Points, in no order, along strands that fork, close into loops and pass close to each other.
In the rows, 128 means zero.
Two points are linked if the straight distance between their rows is under 201. Some points are linked to none.
J756: [ 82 113 203 136 121 149 128 125 168  94 122 125 170  57  92 130  97 114
 130 188 135 137 164 151 168 131 173 124 135 120 105 114 154 115  79 117
 106 176 121  86 174  96 132 115 132 184  88 151 156 120  85 128  95 134
 166 160  92 115]
J695: [140 142 161  89 132 105 155 223 176 161 174 209  77 161 117 124 112 130
 116 163 131  92 167 107 122 142 171 123 100 133 115 107 112  78 120 157
  98 116 124 126  93 115 133 152 185 132 106  83  89 121 157 116 120  78
 184 154 118 100]
J656: [100 124 100 162  90 171  75  79 110 129  85  64 150 129 160 167 148 137
 163 135 145 210  74 164 121 111 163 113 123 128 179  96 180 127 153 130
 142 182 137 134 161 136 162 130 114 132  82 141 119 154 165 187 107 133
 119  80 156  86]
J649: [ 76 137  60 133 164  84  87 120 109 137 164 172 122 101  84 109 136 141
 141 114 138  94 139 134 132 139 101 106 103 139 139 125 114 156 213 117
 140  83 122 149  89 193 108 124  97  79 125  74 119 149 100 103 195  81
 148 109 150 165]
J462: [ 81  75 109 139 101 125 122  76  61  83 157 125 208  72 144 168 149 122
 180  92  97 124  72 161 143 106 131 156 134 189 112 149 104 156 130 120
 148 128 134 122 132 115 113  82  96 108 117 123 192  97 140 148  88 110
 104  96 114 169]
J948: [139 152 197 128 133 121 114 140 190 112  97 130 123 141 108 118  99 112
 109 163 143 130 162 144 167 126 172 147 155  88  88 109 162 114  97 107
  93 138 109 111 166 137 142 122 126 156 111 138 161 124 128 138 132 152
 126 154  97 132]
J564: [175 150 158 101 109  84 151 155 146 166  72 169  76 201 159  80  95 127
 121 131 123 121  96 148 135  82 110 181 130  78 142 131 121 161 114 115
 130 126 114 116 141 148 140  98 119 132 145 127 147 153 181 100 138 196
  90 131  65 150]
J499: [108 125  81 200  91 180 103  93 104 118  90  62 160 101 134 201 148 131
 181 133 162 209  72 142 140 142 145 102 130 134 144  98 144  93 145 133
 137 138 164 122 125 159 137 116 128  79  98 149 145 117 149 185 106  96
 138  85 159  88]
J2: [121 114  82 118  72 113  96  69  57 153 155  92 142 132 153 146 129  66
 184 123 135 139  69 146  96 136 166 125 142 191 162  69 172 131 144 133
 161 112 119 110 126 107 140 105 112 101 114 115 163 126 180 124 109 152
 154 108 100 102]
J755: [109  71 147 133 139 141 134  98 129 110 134 121 177  82 135 120 133 140
 137 167 160 186 193 144 164  94 156  93 134 120 121 142 161 145 200  84
 153 136  92 126 175  87 140 140 140 180  93 123 116 109  68 171  89 146
  59 101 109 107]
J516: [ 91 156  94 155 156 158  94 140 163 157 145 131 100 142 127 133 146 141
 148 132 126 139 164 129  84 130 165  75 118 103 158  79 154 120 175 134
 109 130 139 167 112 152 160 137 107 114  73  98  74 174 121 152 174  84
 155 126 215  78]
J664: [135 141 101 115  95 134 163 157 148 168 167 150  93 159 145 100  97  67
 152 116 171  97 108  82 154 176 118  72 169  93 131  88 101 123 146 109
 131 121  92 119 130 101 131 126 198 113 129 111 147  66 139 141 143 140
 125 156  68 102]
J282: [163 116 152 106 115 133 171 186 185 127 141 148  74 173 146 100 131 148
 106 137 168 137 156  69 152 137 114  86 124  64 141 130 101 126 156 118
 130 152 119 143 133  83 136 161 211 170 119 149  95  91 101 170 117 119
  87 133 134 110]
J611: [132 109 116 199 146 160 180 143  96 153 115 147 164  45 103 166 137 176
 136 146 170 194 136 121 114 139  88  85 119 121 124 179  87  87 108 117
 151  78 183 116  86 114 106 143 136  76 154 142 118 133 109  81 111 130
 140 134 144  96]
J602: [159 177 121 131 102  95 155 140 147 103  79 138  85 147 119  44  73 104
  96 135 112  68  80  95 125 143  93 160 112 117 120 148 111 173  63 141
 128 132 129 106 107 149 134 121 126 151 159 174 175 139 122  93 169 164
 124 135 119 198]
J907: [148 136 156 139 140 123 128 140 138  98  72 134 120 133 124  92 108 155
 118 107 106 133 120 165 186 101 104 201 152  83  86 178  96 192  88 112
 145 122 123 139 159 165 150  82  83 127 122 134 174 136 143 119 127 147
  78 104  92 209]
J342: [167 151 148 119 148 135 144 196 175 134 148 172  95 161  98 106 138 159
 102 141 115 115 193 111  87 129 161 111 102 115 121 130 127 102 134 129
 125 111 137 140  83 138 147 156 147 130 108 104  80 141 128 137 135  66
 141 149 181 122]
J650: [ 33 103 110 143 169 107  62  66  96 129 172 105 170  98 131 181 203 152
 115  72  96  95 145 154 108  97 127 144 126 164 121  95 135 126 153 130
  76 102 137 155 172 138  78 140  49 115 137  95  96 172  96 112 189 134
 130 126 156 156]
J970: [ 96 111 131 151 158 133 133 144 134  96 141 138 166  62  92 168 143 164
 133 153 127 129 143 143 172 128 113 144 114 154  92 171  97  96 128 130
 115 109 160 108  99 155 108 118 120 102 128 125 121 103  95 143 126  81
 159 134 141 162]
J830: [139 145 133 121  88 121 143 191 161 177 160 172  77 166 165 147 123 114
 132 140 140 120 116 117  94 148 138  94 104 135 176 109 107  67 116 156
 113 154 143 121  97 118 138 146 176 131 121 111  76 156 193  93 115 134
 193 140 134  67]
J911: [107 106 143 127 133  82  91  74 120 121  99 139 171  80  79 130 124 134
 107 201 133 143 158 178 137  90 137 127 122 170 103 155 126 105 172 103
 134  95 108  84 137 158  96 140  92 119 156 124 127 156  79  86 149 143
 110 137 101 119]
J119: [138 145  63 108  85 105 146  96  71 159 131 100 122 155 142 126 102  72
 190 126 149 127  56 143 142 134 122 126 155 155 138 103 132 146 144 117
 164 108 115 105 107 150 134  81 128  71 132 114 176 109 159 139 130 152
 144 107  71 129]
J847: [125  85 141 128 145 128 145 106 110 152 143 168 163  70  95 100 109 121
 141 177 167 174 196 145 123 116 161  76 146 126 130 131 155 136 184  82
 170  91  88 104 136  78 130 139 142 141 111 107 128 118  64 105  95 153
  89 144 100 105]
J362: [ 92  96 111 136 118 134 112  70 119  40 129  78 175  92 144 126 152 124
 155  99  97 118  81 134 178 132 116 156 135 165 122 137 141 159 147 140
 120 185 132 138 166 136 129  99 108 170  97 155 176  98 109 179 107 123
 106  77 132 192]
J780: [124 146 165 177 161 149  99 105 140 103  69 131 193  84  86 171 126 156
  88 115 127 129 157 151 147 115 128 160 156 114  69 156 134 125 107  84
 109 110 141 132 149 173 103  96  75 101 153 152 152 138 119 110 156 131
  84 164 129 182]
J130: [171 162 119 107 156  98 136 120 131 112 171 141 131 162 103  99 115  80
  86 101 115  38 158  61  89 179 156 146 152 157  91 105 153 136 136 139
  97  81 103 136 123 124 121 152 118 149 159 111 129  96 101 122 168 105
 154 156 136 181]
J796: [157 125 158 107 171 144 152 182 149 152 146 164 126 171 105 136 135 141
  97 102 166 113 213 116 148 144 117 133 177  69  70 142 108 132 135  98
 124  70 100 166 119 109 111 143 151 113 130  96  98  73 117 138 138 112
 110 161 101 143]
J95: [136 120  98 131 106 133 122 114  99  80 132 120 151 102 105 128 142 129
 159 158  99 150 107 147  75 126 180 112  92 197 173 126 162 111 153 148
 157 129 163 110  76 137 137 138 120 124 107 133 123 151 128 152  91  68
 165 103 208 131]
J280: [ 76  79 112  98 137  89 109  86  53 175 144 150 141 121 160 117 136 149
 149  98 108 132 109 199 146  78  84 147 133 126 138 162 117 181 147  93
 174 123  97 132 168 113 122  95  87 109 135  90 130 141 153  99 134 178
  78 105  87 121]
J201: [164 177  96 123 116 124 128 141 161  74 124  97  98 144 108  79 106 112
  99 125  86  83  91  74  85 161 127 149  75 180 153 115 152 123 116 189
 118 131 150 150  67 160 132 157 132 142 128 175 134 130 105 137 155  86
 169  98 196 171]
J964: [183 103 150 121  94 142 195 143  86 175 107 139 126 131 156 158 116 121
 163 141 123 170 107 141 106  98 125 121 141 125 131 152  91 125  60 113
 163 122 133  93 122  83 148 102 145 121 154 122 153 109 174  93  53 168
 123 150  65  75]
J648: [152 157  71 176 142 160 122  89 101 120 106 125 158 123 101  89 116 124
 109  78 147 128 128  94  83 151 113 101 151  96 122 138 150 186 164  91
 177  94 118 165  97 157 143 121 104  86 157 141 136 133 109 137 142 112
  91 139 163 172]
J913: [166 163 192 105 138  97 135 166 174  98 109 127  74 188 137 152 110 111
 100 133  88  70 132 100 142 130 166 202 127 151  80 108 130 112  56 175
  68 132 172 126 143 135 136 135 133 152 119 128 148 103 153 124 119 112
 160 139 125 161]
J178: [153 163 133 110  89 113 164 190 176 161  92 166  62 196 162  91 105 138
 108 115 152 114  94  90 140 136  74 121 115  55 138 134  89 138 106 133
 116 162 133 133 123 131 144 121 165 130 162 131 135 126 147 100 149 162
 111 157  97 133]
J432: [111 119 177 122 132 136 135 141 152  92 140 147 162  70  91 132 111 130
 130 182  99 103 147 144 142 132 164 150 113 160 108 151 133 103  85 149
  98 140 145  87 130 126 125 127 120 143 125 139 135 139 107  94 103  87
 183 150 133 135]
J183: [214 118 176  67 133 103 168 171 120 122 141 147  95 202 141 133 149 132
  95 105 101  91 161  91  78 109 137 172 118 155 111 157 109 121  99 156
 122 111 131 125 119 100 125 163 152 152 181 118  92 112 160 136  89 103
 121 151 121 142]
J563: [159 115 131 141 145 109 138 138 118 150  90 126 129 118  97 115 128 144
  88 171 151 152 154 134 132 123  93 121 130 123 124 170 113 101 160 107
 141  94 108 104 110 161 104 144 124 112 173 142 105 146  90  98 152 160
 108 153 115 112]
J20: [ 68  82 135 140 126 141  94  74  66 185 112 123 158  95 168 153 132 162
 133  84 127 178  97 200 118  87 115 132 137 103 132 149 149 141 108  88
 169 151 111 126 193 104 135 104  73 121 136 122 127 160 157  83 131 207
  84 131 101  96]
J269: [170  74 137  56 119  90 157  86  53 120 160 105 139 150 145 107 140  80
 144 136  92  99 119 126  97 107 140 155 135 217 140 143 135 151 151 158
 163 114 100 113 124  86 109 131 145 149 165 122 137  97 131 135  70 138
 113 112  85 131]
J793: [158 106 158  88 109 135 175 163 129 132 142 131 120 145 147 153 131 105
 159 143 128 124 119 124 143 140 138 141 147 140 114 134  96 107  90 135
 137 133 141 103 127  96 143 115 171 129 132 124 156  87 167 133  68 131
 157 142  79  99]
J590: [124 155 107 149 136 122 117 170 177 189 158 157  88 142 107 102 126 121
 100 166 150 114 167 101  81 130 152  73 103 109 156  86 131  94 170 129
 110 119 130 138  81 149 131 169 151 117 119 113  61 188 113 107 187  93
 151 144 194  76]
J700: [143 185 144 128 148 141 118 146 194  96 106  84  91 164 127 145 123 125
  91 109  90  92 104  74 118 155 129 164 109 142 127  90 133 113  74 175
  73 136 160 158 120 151 125 143 116 158 121 156 133 126 125 144 159 100
 156 122 174 151]
J276: [172 146  97 107  76 152 153 132 123  88 139 112 104 145 135  92 107  88
 155 141 101 123  70  94  88 154 155 110 100 169 175 104 146 106 117 172
 142 162 149 107  80 116 156 132 165 144 113 165 145 125 134 150  86  90
 170 105 176 130]
J116: [124 119 126 101 120 119 107 130 139 127 140 136 105 161 160  91 119 125
 144 129 128 138 131 150 154 124 130 129 126 104 149 124 148 156 174 122
 143 160  96 133 163 133 145 123 135 157  94 119 123 138 144 154 118 147
 103  99 120 119]
J503: [128 126 128 136 105 121  92 112 113  75  85 138 171  89  85 136 116 146
 173 199 120 173 104 193 139 102 193 136  91 191 145 149 139 111 151 132
 156 138 152  88  81 174 143 108 112 128  81 124 149 154 122 139  94  80
 157  95 146 139]
J348: [163 135 155 141 108 142 174 126 111 164  80 115 130 139 143 159 126 125
 123 117 137 155 102 144 117 103  95 144 163  83 108 148 102 111  51 101
 133 123 125  93 140 118 127 101 107 104 177 151 149 125 154  88 111 190
 107 175  84 104]
J305: [134 145 113 128 143 100 136 171 145 105  98 160 101 118 108  51  90 147
 108 122 117 109 116 132 183 128  70 158 125  73 104 182  97 182 119 111
 147 129 115 119 124 173 129  95 122 123 136 148 152 135 116 118 170 140
 113 120 112 187]
J327: [ 81 118 207 118 167 144  92 151 180 128 132 118 106 155 173 170 157 167
 105  77 118 116 167 135 184 112 121 179 148  67  87 121 127 144  76 134
  65 167 110 160 210 109 118 139 115 175  98 115 125 113 141 132 143 165
 107 142 108 140]
J763: [ 78 111  73 123 142 114 101 100  92 105 170 138 135 108 120 114 156 157
 141  88  99 103 100 135 116 128  90 130  93 157 162 151 136 167 159 151
 142 126 143 157 110 145 104 133 103 117 130 116 105 158 119 128 158  95
 143 101 184 169]
J799: [ 68 136  91 124 161 114 107 134 128 126 157 148  96 104 128 101 144 166
  95  80  95  78 111 129 138 139  53 128  90 114 149 151 122 158 121 158
  97 151 136 150 133 150  97 133  91 136 143 116 102 171 121  88 192 138
 147 119 160 160]
J265: [ 78 144 167 145 161 177  91 148 187 117 128 150 109 121 133 124 126 172
 119  57 104 117 153 133 140 135 120 123 140  43 117 104 154 165  85 110
  90 165 115 166 185 121 144 120  97 166  88 130 144 141 143 106 156 156
 102 146 151 149]
J174: [157 108 114 138 156 106 176 149 112 145 106 111  87 122 120 131 146 147
 129 204 172 183 148 123 175 120  84 102  99 133 151 164  75  77 176 145
 150 103 143 104  94 117 113 168 185 127 148 150  96 112  90 139 117 142
 123 105 105  76]
J488: [ 95 131  50 143  97 112 109  61  64 163 122 106 143 120 129 125 141 103
 150  89 158 140  69 139 128 138  69 111 143 118 154 113 129 149 154 113
 162 103 122 131 116 156 120  94  96  56 153 120 160 132 139 113 182 159
 116 116 113 139]
J519: [ 83  80 112 147 140 134 151 119  75 113 169 142 173  68 129 182 149 134
 164 115 128 125 129 146 156 129 108 127 124 176  96 173  89 119 118 116
 143 108 145 118 126 116 106 103 123 104 128 106 143  82 125 122  85 104
 137 126 107 143]
J21: [ 76  87 150  90 140  78  87 102  30 174 146 157 166 120 153 179 144 156
 147 122 108 134 143 215 148  68 139 151 130 191 116 172 101 150 137 113
 174  94 106 131 157 109 127 118 100  99 128  51 105 130 163 100 105 137
 103 114  82 101]
J129: [126 127 158 186 145 193 151 152 152 155 107 123 133  76 121 169 125 171
 121 134 163 200 140 123  99 141 116  75 121  69 140 135 128  97  91  99
 110 129 160 131 127  96 120 134 129 123 129 150 109 141 133 101 112 148
 120 151 170  64]
J4: [ 95 108 140 159 124 149 104 122 107 188 115 131 139  94 144 144 126 155
 111 133 137 184 131 174 100 102 116 103 109  89 158 143 145 108 116 105
 136 151 126 110 146 123 128 132  95 129 128 144 104 180 155  75 130 193
 113 151 137  74]
J512: [131  94 132  98  91  97 132 112  47 131 122 136 146  88 119 147 124 140
 151 176  84 152  94 188  96  74 140 148  91 224 167 168 102 113 107 164
 178 111 155  84  90 112 101 127 117 113 161 138 121 151 154  79  72 127
 155 114 103 104]
J303: [146 158 137 114 101  94 168 140 153 118 113 118 101 125 127 101 113 112
  82 135 120  74  81  77 118 152  87 150  98 141 128 148 101 103  62 164
  97 157 134  91 110 137  98 136 146 144 205 174 137 143 120  84 158 136
 177 152 112 136]
J524: [207 108 130  85 102 122 173 153  97 161 158 164 105 177 149 111 129 125
 119 102 113 121 135  77  31 125 132 122 122 143 152 129 129 118 116 135
 151 104 131 117  99  77 123 155 156 142 182 115  93 129 162 107  82 126
 125 149 145 107]
J28: [102 128 169 155 145 135 117 144 145 114  68 156 163  81 101 151 114 169
 137 140 135 153 120 199 209 101 118 160 151  72  77 181  98 137  90  91
 134 112 132 108 153 172 124  88  91  86 125 133 173 127 142 117 140 144
 107 137  88 164]
J13: [ 94 150 102 170 130 180 117 108 178  51 142  87 171  90 111 130 138 104
 149 116 124 114 119  92 157 171 164  95 144 131 107  95 144 128 165 120
  98 157 139 165 124 146 157 118 124 137  70 144 149  84  66 206 152  61
 122 114 199 162]
J263: [160 178 148 104 128  64 108 173 162 176 104 177  71 193 131 107 102 124
  97 149 126  93 136 145 137 105 136 170 104 125 148 119 123 117 130 156
 101 123 123 127 114 184 124 138 114 111 152 109 113 185 181  78 160 169
 162 146 100 142]
J41: [120 148 131  77 120  99 146 158 147 135 184 142  72 166 152 124 119  74
 150 117 114  67  98  93 162 169 134 136 129 149 109  90 105 124 111 151
  98 138 111 135 127 125 137 122 168 132 119  98 151  75 152 127 131 123
 187 128  76 117]
J674: [ 94  71 157 131 129 128 143 106 105 115 124 108 164  85 148 154 132 143
 169 185 157 181 135 152 195 108 131 119 135 157 131 142 110 122 132 121
 160 149 118 122 161  85 133 132 167 157  92 122 134  86 114 165  57 142
 109  93  59  69]
J337: [115 159 101 136 118 154  92  83 113 158 142  79 116 148 154 176 139  86
 146  92 138 116  83 118 104 153 141 138 153 137 127  48 173 102 108 142
 100 127 134 135 138 136 127 119  95  97 120 119 154 133 172 119 155 148
 176 133 125 110]
J813: [180 130 217 100 127 134 136 157 185  72 112 116 125 182 119 125 131 140
  85 144  97 137 191 123 100 104 189 165 121 120 109 140 159 125 102 133
  92 158 133 136 155 130 136 149 139 198 127 152 101 139 101 162  93 104
  88 135 179 133]
J879: [ 72  93 157  90 161  91 126 140 106 154 195 130 129 122 128 164 160 123
 153 146 139 110 171 136 182 125 139 136 158 170  93 122 105 106 151 123
 113 103  98 154 156 117 117 145 149 130 109  63 102  82 125 149 121 117
 163 132  74  93]
J834: [ 90 124 102 116 155  91 110 135  96 152 117 140 130 138 125 157 142 151
 142 153 158 146 128 179 216 110  81 144 149 125 107 160  75 127 173 116
 148  95 114 133 131 177 109  98 115  70 136  89 121 106 139 133 148 138
 128 103  77 121]
J158: [113 121  73 156 119 141 119  78  66 171 111 131 142 108 124  96 130 117
 124  56 132 137 102 134  57 127  71 102 127  79 153 122 157 179 114  89
 177  97 111 147 117 125 130 101  75  85 173 129 132 166 139  83 157 168
  93 162 144 149]
J434: [140  84 153  69 121  75 129 118  61 158 139 154 128 121 148 137 124 124
 158 162 101 132 140 178 120  83 158 154 118 212 139 164 116 134 111 143
 178 119 116 102 136  95 123 124 131 126 123  88 105 134 169 100  62 131
 134 116  87 100]
J831: [169  70 136 130 130 135 176  83  39 143 138 135 188  65 117 165 144 136
 135 156 117 156 134 143  81  98 116 123 119 210 136 165  88 103 102 153
 162  86 161  87 108  64 101 136 128 123 180 135 117 126 105  74  46 128
 131 132 108 101]
J682: [144  89 131 161 157 143 195 130  88 124 155 141 174  52  95 145 144 151
 128 172 134 159 165  98  87 136 119  92 118 176 129 167  92  90 123 138
 139  81 181 102  88  76  97 159 149 141 158 131  99 124  71 107  75 105
 149 130 138 107]
J131: [ 86 102 133 104 152  95 129 114 123 109 141 101 141 124 123 135 141 113
 147 163 159 115 139 147 234 136 104 156 163 139  94 142  99 121 184 118
 116 123 102 128 165 152 107 129 147 130 110 107 146  63  99 179 142 131
 116 104  60 140]
J936: [154 132 120  90  74 114 138 161 134 166 181 194  81 170 163 100 114  92
 139 110 103  92 107  98  40 135 159 102  92 167 189  87 143 124 123 163
 117 153 129 120 103  86 135 142 153 137 129 112  99 168 182  93  98 117
 183 129 144 104]
J57: [154 152 135 126 108 186 118 185 178 103 133 152 103 156 128 114 110 118
 165 113 118 146 124 132 154 155 195 113 154 101 121  80 144 142 119 123
 136 142 107 158 121 117 196  97 168 127  47 109 158  96 152 184  98  55
 146  96 146 134]
J735: [ 95 114 123 136  79 134  97 106 101 128 140 105 139 126 181 142 113 135
 177 140 125 184  87 161 106 112 184 105 108 174 197 120 174 130 135 143
 171 206 131 115 150  92 166 135 141 177  68 130  98 160 196 152  70 136
 144  85 138  71]
J742: [125 151  64 113 121 102 138 142 121 174 117 132  53 203 170 100 124 125
 117  97 162 108  84 111 152 140  34 142 115  71 171 118  82 152 147 146
 129 138 121 146 107 157 132 107 142  86 159 121 126 142 158 116 194 179
 126 129  99 126]
J938: [102 131  72 149 118 139  94  76 147  66 124  57 147 120 142 120 157 113
 161 110 138 129  83 108 188 152 117 122 142 127 129 105 139 152 186 145
 122 163 123 158 150 166 139 110 116 125  84 148 168  95 106 212 156  98
 111  75 146 170]
J702: [ 98 157 149 130 132 134  91 123 179 115 128  59 104 167 159 162 153 117
 105 133 104 114 115 108 124 122 147 148 109 134 149  78 160  91 105 171
  64 176 150 148 160 148 118 152 115 172 115 155 105 151 129 154 163 139
 165 116 171 103]
J273: [176 146  74 135 154 140 115  80  97  80 143 103 169 160 120 108 151 137
 108  58 115 108 167  92  87 137 142 144 150 149 112 139 143 187 188 131
 156  87 123 180  98 143 107 129 101 113 136 121 118 119 105 177 140  88
  88 107 175 218]
J371: [120 138 128 129 135 114  90  79 122 119 124  92 132 126 117 133 137  99
 117 124 103 116  99 147  98 111 140 162 123 151 135  97 177 112 131 144
  94 125 135 130 136 139 104 134  89 134 145 136 145 165 129 125 161 155
 136 127 138 138]
J758: [115  90 109 115  97 130 141  60  80  94 136  48 165 106 153 116 158  95
 109  85 112 107  67 108 104 127  67 137 135 164 168 144 150 145 107 149
 149 155 131 116 152  74  83 140 120 154 178 196 153 120 100 140 124 175
 102 115 122 149]
J412: [158 141 116 149 111 146 146 124 131 173 108 110 116 152 142 121 115  82
 132 124 175 158 115 102 134 147 115  97 169  73 130 101 121 107 137  92
 132 125 101 104 147 116 133 122 149 102 146 140 154  98 131 130 126 181
  98 151  70  88]
J733: [131 177 139 159 119 162  95 138 220 137  87 105 114 137 108 128  96 106
 119 160 149 145 130 110 125 144 164  89 140  66 123  67 165 106 133 108
  95 151 118 135 139 156 158 126 137 129  93 161 142 161 124 143 161 122
 129 145 147  98]
J810: [ 66 144 136 129 144 147 110 152 168 136 167 142  93  98 154 131 147 153
 104  70  89  98 118 104 106 157  98 106  99  88 139 119 138 135  71 154
  78 171 142 144 151 107 118 135 102 163 123 133 110 158 139  79 164 135
 160 150 182 118]
J46: [148 103 158 141 138 165 155 180 192 112 114 132 112 146 126 104 148 186
 103 140 143 182 186 105 131 112 122  86 106  64 146 148 131 132 143 104
 132 157 136 155 127  88 147 166 166 180 101 160  75 141  94 158 114 111
  67 117 200 112]
J508: [176 131 154  64 154  59 125 157 114 138 136 164  71 192 123 114 143 133
  98 153 106  83 164 140 130  97 128 174 113 153 110 146 116 120 150 156
 118  99 107 127 118 160 115 160 139 128 149  94  94 138 132 119 134 116
 135 133 107 142]
J923: [101 167 146 182 164 172 108 116 180 106 112  99 167  87  94 159 136 138
  81  90 129 105 154 104 129 162 115 128 149  94  66 114 154 128  79  99
  84 126 151 165 143 157 110 120  87 113 137 149 135 138  95 126 190 112
 124 158 170 160]
J388: [108 159  39 104 144  88  93 128 101 184 151 164  62 173 133  87 122 130
 155 117 132 105 122 139 131 142  71 131 100 112 175 110 114 168 200 131
 154 111 112 157  75 167 138 111 123  68 126  88 113 158 151 111 195 134
 155 101 131 133]
J370: [ 98 121 137 123 105 113 102 114 110 107  98 130 184  85 119 143  97 117
 196 220 152 171 110 190 193 115 173 129 125 165 127 127 120 118 119 133
 163 150 126  81 126 131 149  99 150 139  66 117 170 110 136 157  64 110
 153 106  62 100]
J915: [186 119 183 136 121 180 174 145 154  98  95  83 152 131 127 143 142 162
 108 154 119 187 169 112  98 115 152 114 114 126 130 150 136 102 100 135
 116 160 156 124 133 100 131 158 153 196 129 178  98 132  98 165  66 115
  92 115 187  99]
J428: [196 144 170 117 155 130 150 145 168 124  98 122 132 174  94 136 105 107
  98 160 154 112 192 116 148 125 169 152 174 101  53 134 136  97 127 111
 107  89 110 115 121 144 125 136 141 129 142 126 149  92 100 151 130 121
 107 172  84 143]
J219: [172 147 119 116  96 126 188 176 155 122 112 167  96 171 142  57 100 135
  99 110 160 106 123  58 109 159  82  79 114  70 144 155  96 145 126 117
 145 152 115 121 121  92 140 158 182 162 181 158 122 107 109 117 136 139
  95 157 133 123]
J662: [146 158 145 160 167 168 135 150 179 128 134 116 151 136 122 142 132 135
  74  73 160  97 180  67 127 165 107 118 169  59  64 129 122 131 110  89
  91 107 108 171 141 121 102 146 141 130 165 142 107  94  86 148 172 129
 105 175 132 145]
J574: [160  86  90 102 103 112 161  81  67 120 147  84 134 144 161  95 149  95
 134 111 131 131 108  97 104 121  87 110 126 164 170 145 123 140 168 135
 166 122 112 117 125  90 109 149 152 152 164 156 132  92 114 154 107 160
 105  97 119 123]
J66: [ 94 154 111 111 169 113 106 160 144 163 140 134  71 178 157 140 145 145
 132 108 148 110 139 150 203 136  71 171 144  85 122 112  89 125 148 145
 109 135 106 148 132 171 120 118 142  96 114  95 124 115 156 145 180 158
 145 111  73 115]
J991: [166 206  80 185 123 160 107 128 179 127  63 106 112 142 100 111  80  91
 131 131 161 120  80 102 138 176 128 109 148  63 112  87 153 148 132 117
 128 119 124 143 106 187 177 108 132  79 111 147 178 126 126 148 161  97
 116 121 147 151]
J726: [ 46  93 144 143 168  93  65  85 121 117 150 136 195  51  92 178 170 165
  93 141 114 119 152 170 143  91 135 145 127 163  93 151 113 113 159 105
  92 105 127 110 161 142  74 143  74 119 143 105  93 160  85  92 186 131
 117 136 144 135]
J74: [111 149 109 153 130 201 100 175 183 132 131 147  95 141 115 118 129 147
 148 103 114 163 153 141 108 145 169  67 135  60 158  74 149 142 150 119
 132 135 126 177 112 120 197 120 151 117  42 106 103 141 145 168 122  63
 133 118 206 102]
J356: [ 91 104 102 135  84 129 109  94  81 165 174 131 137  95 155 129 114  92
 175 131 125 143  98 149  71 136 153  77 119 179 189  93 162 130 137 120
 148 160 124 102 128  82 145 132 141 137 113 117 119 160 178 102  95 155
 160 124 132  74]
J56: [154 159 105 130 168 147 124  97 114  98 163  98 143 151 120 142 148 111
 100  60  81  70 159  73  74 149 159 161 148 171  99 101 158 153 127 148
 104  91 142 168 119 128 114 158 103 122 143 111 114 117 117 153 159  96
 143 140 177 187]
J399: [145 128  83 175 116 168 128  95  93  81 106  82 181  93 116 178 153 127
 151 119 125 159  92 123  87 150 158 129 126 179 135 114 145 100 116 137
 129 113 201 136  74 145 119 118 115  79 131 151 140 118 134 164 102  67
 154 122 185 151]
J247: [167 185  93 163 120 190 125 132 186  69 112 116 143 122  96  77  84  89
 112 107 141  96 123  69 126 203 173  87 153 101 108 101 156 152 146 111
 126 129 119 151 119 143 178 110 155 124 105 175 169  92  85 182 145  78
 107 124 166 172]
J932: [152 133 228  88 153 117 136 172 188  96 117 134  91 175 140 126 131 158
  81 111  89  98 183 112 142 116 145 195 120  96  95 141 134 138  59 148
  64 162 143 151 179 110 132 147 110 187 125 142 118 127 136 118 113 126
  97 144 147 170]
J829: [151  96 138 132 126 114 164 120 120 163 126 154 140  89  99  81  91 125
 101 178 163 147 173 132  96 103 110  91 121 107 143 153 131 120 143 109
 148 127 101  79 132  96 117 147 136 161 160 150 122 166  64  70 109 187
  98 168 105  95]

A piece is two or more points that can be reached from each other along the links. Count, over all rows, the pieces, the separate loops (a circle has one, a figure eight two, a Y none), the forks (points with three links) and the tips (points with one).
pieces => 4
loops => 5
forks => 9
tips => 7

A fork is a point with three links, a tip a point with one. Leave the first point through the second and follow the links. Name the first fork or tip that comes.
J342; J695 => J178
J432; J970 => J948
J796; J662 => J303
J263; J508 => J57
J932; J327 => J742

How many points has the smallest loop of links through each point below? Write none if it is on no loop.
J793 => 6
J356 => 13
J178 => 15
J991 => 12
J20 => 10
J74 => none

Name the points in between on the shortest way along the links from the first point to the second, in order.
J337; J563 => J371 J702 J700 J201 J276 J95 J503 J370 J674 J755 J847 J829
J303; J462 => J602 J305 J907 J28 J780 J923 J662 J796 J428 J948 J756 J432 J970 J519
J499; J763 => J399 J95 J276 J201 J700 J913 J932 J327 J265 J810 J799
J830; J56 => J936 J524 J183 J508 J263 J564 J178 J219 J282 J46 J915 J813 J932 J913 J700 J702 J371 J337 J2 J119 J488 J158 J648 J273
J915; J879 => J46 J282 J219 J178 J742 J66 J834 J131
